Each row is a point on a landscape with many peaks, with its height.
A climber steps from a point to the highest of its 6 nearest points, and stops where none of them is higher. Distance is the straight distance between rows; heights are no part of it.
Z775: [127 137 105 185 133 117 161 101 119 110 134 148 138 150]  height 227
Z440: [115 97 87 178 148 83 118 167 96 152 123 164 106 105]  height 274
Z678: [140 116 119 120 103 148 111 125 102 161 98 121 80 131]  height 598
Z453: [139 144 134 112 93 143 112 116 116 157 107 91 116 149]  height 497
Z533: [152 153 124 129 116 135 115 85 155 129 122 112 166 161]  height 261
Z106: [127 150 151 103 107 146 130 114 143 125 123 95 153 147]  height 334
Z584: [114 97 137 102 125 118 96 188 128 158 118 127 93 76]  height 721
Z950: [126 172 155 97 140 149 153 111 140 98 158 82 175 113]  height 665
Z388: [95 124 165 89 134 116 146 180 118 126 143 117 123 87]  height 358
Z642: [135 98 114 116 114 137 100 148 107 158 100 143 73 106]  height 464
Z894: [141 158 150 108 122 150 121 99 162 108 135 87 171 133]  height 387
Z696: [150 168 143 112 115 143 111 95 156 116 126 80 179 136]  height 641
Z465: [107 117 108 188 151 92 152 140 118 106 132 167 132 127]  height 680
Z447: [111 115 153 96 124 131 116 178 108 143 125 113 88 70]  height 437
Z427: [102 113 148 92 140 114 118 201 114 154 139 111 105 53]  height 474
Z896: [140 115 120 142 156 133 136 93 163 99 148 164 143 152]  height 433
Z918: [130 116 118 148 143 122 138 110 149 106 136 170 140 155]  height 441
Z891: [116 156 157 98 107 141 144 133 115 128 133 82 139 125]  height 686
Z161: [113 112 110 180 164 97 149 132 140 93 148 178 142 120]  height 196
Z551: [123 167 156 97 124 149 145 118 137 108 145 80 165 123]  height 530
Z710: [147 150 126 125 105 132 114 97 139 143 112 104 151 163]  height 313
Z222: [133 108 85 177 127 118 126 138 74 151 104 154 74 110]  height 325
Z938: [100 145 160 93 127 133 160 152 115 117 147 103 134 106]  height 475
Z765: [137 138 138 106 95 156 117 129 106 156 103 86 94 124]  height 559
Z470: [143 106 101 141 112 132 114 126 94 161 103 145 77 134]  height 528
Z295: [128 132 100 171 122 113 146 114 97 141 115 144 110 157]  height 188
Z556: [166 170 99 168 133 114 118 61 141 130 125 116 173 163]  height 181
Z661: [116 86 108 119 141 93 89 185 139 167 126 153 117 103]  height 482
Z170: [141 128 105 144 108 125 127 108 103 159 111 131 108 162]  height 361
Z271: [128 130 167 97 147 165 135 116 175 80 162 110 155 121]  height 386
Z998: [135 112 150 108 151 155 126 108 179 87 150 145 147 139]  height 382
Z304: [125 138 146 106 101 139 124 128 127 138 115 102 129 146]  height 312
Z872: [132 139 139 104 100 167 122 136 92 154 108 82 83 98]  height 531
Z217: [110 100 76 185 163 77 110 186 114 155 137 151 129 93]  height 209
Z867: [145 140 105 165 140 132 142 78 146 113 138 146 147 163]  height 320
Z353: [110 146 166 94 139 146 155 137 148 94 155 108 157 112]  height 586
Z924: [104 112 104 186 157 80 138 160 116 119 134 168 133 113]  height 130
Z940: [127 125 143 105 97 145 115 138 109 151 111 103 98 130]  height 487
Z980: [137 99 86 161 132 112 111 147 87 159 109 165 75 103]  height 357
Z34: [141 116 84 175 120 129 129 122 72 157 104 146 71 117]  height 369
Z292: [114 123 155 94 119 141 126 167 97 144 119 105 86 83]  height 460
Z677: [124 103 94 164 135 101 126 145 89 147 115 161 93 123]  height 217
Z725: [163 172 132 119 114 127 97 85 153 129 111 84 180 145]  height 354
Z316: [144 151 102 172 135 124 145 82 134 119 132 139 154 164]  height 267
Z505: [148 129 116 141 146 145 129 81 163 103 146 146 151 159]  height 372
Z469: [115 121 154 101 107 133 128 143 132 129 119 118 120 134]  height 236
Z105: [114 106 102 167 143 89 138 144 111 132 126 171 119 132]  height 45
Z466: [125 107 131 116 109 124 111 148 117 152 109 141 95 131]  height 108
Z553: [115 107 148 105 133 125 126 143 167 106 135 155 142 132]  height 404
Z786: [127 146 166 92 162 162 155 117 158 75 176 97 162 108]  height 450
Z659: [105 103 147 99 130 110 113 169 150 133 124 144 127 118]  height 355
Z792: [137 135 121 135 118 132 132 98 140 129 125 142 141 167]  height 335
Z270: [124 105 117 144 157 111 135 123 160 99 142 184 141 140]  height 465
Z221: [134 128 134 119 125 140 128 102 161 114 132 139 149 157]  height 347
Z883: [140 111 124 114 101 155 107 135 102 160 97 125 72 107]  height 575
Z111: [141 107 130 130 162 144 128 100 176 90 155 164 142 145]  height 416
Z430: [130 127 136 113 109 130 128 121 137 134 118 131 132 157]  height 183
Z287: [130 108 111 138 117 117 120 135 104 151 109 151 95 144]  height 169
Z300: [131 184 139 101 113 137 142 124 84 148 134 57 143 109]  height 68
Z74: [122 93 125 121 127 103 108 164 126 150 115 157 105 123]  height 329
Z621: [122 105 114 139 127 105 124 141 119 141 118 165 113 144]  height 561
Z853: [136 123 139 115 138 149 128 100 174 99 145 142 149 150]  height 385
Z79: [115 140 158 96 109 145 138 151 100 139 124 92 104 106]  height 549
Z784: [120 105 120 128 137 103 128 139 144 121 130 175 132 140]  height 571
Z449: [132 178 151 105 110 137 129 117 125 128 128 65 168 127]  height 235
Z554: [115 129 158 97 116 141 136 137 147 111 132 116 145 130]  height 356
Z294: [148 197 140 108 133 125 116 100 127 106 134 58 197 105]  height 70
Z477: [124 120 109 156 128 108 140 123 118 131 123 163 122 154]  height 147
Z709: [128 120 113 187 171 127 159 101 143 78 157 159 141 132]  height 37
Z490: [128 175 140 98 114 142 150 131 74 151 137 61 122 106]  height 57
Z851: [133 143 155 104 131 156 131 105 168 95 146 103 164 133]  height 476
Z724: [128 82 99 134 137 104 93 173 115 166 114 160 93 101]  height 432
Z701: [128 120 141 112 130 137 128 117 167 103 136 150 145 147]  height 375
Z803: [121 127 112 187 153 115 163 109 130 91 142 158 142 142]  height 153

For each start below, name the point where the climber stops.
Z980 => Z678
Z222 => Z678
Z440 => Z584
Z34 => Z678
Z701 => Z784
Z388 => Z891
Z271 => Z950
Z316 => Z784
Z217 => Z584
Z792 => Z784
Z896 => Z784
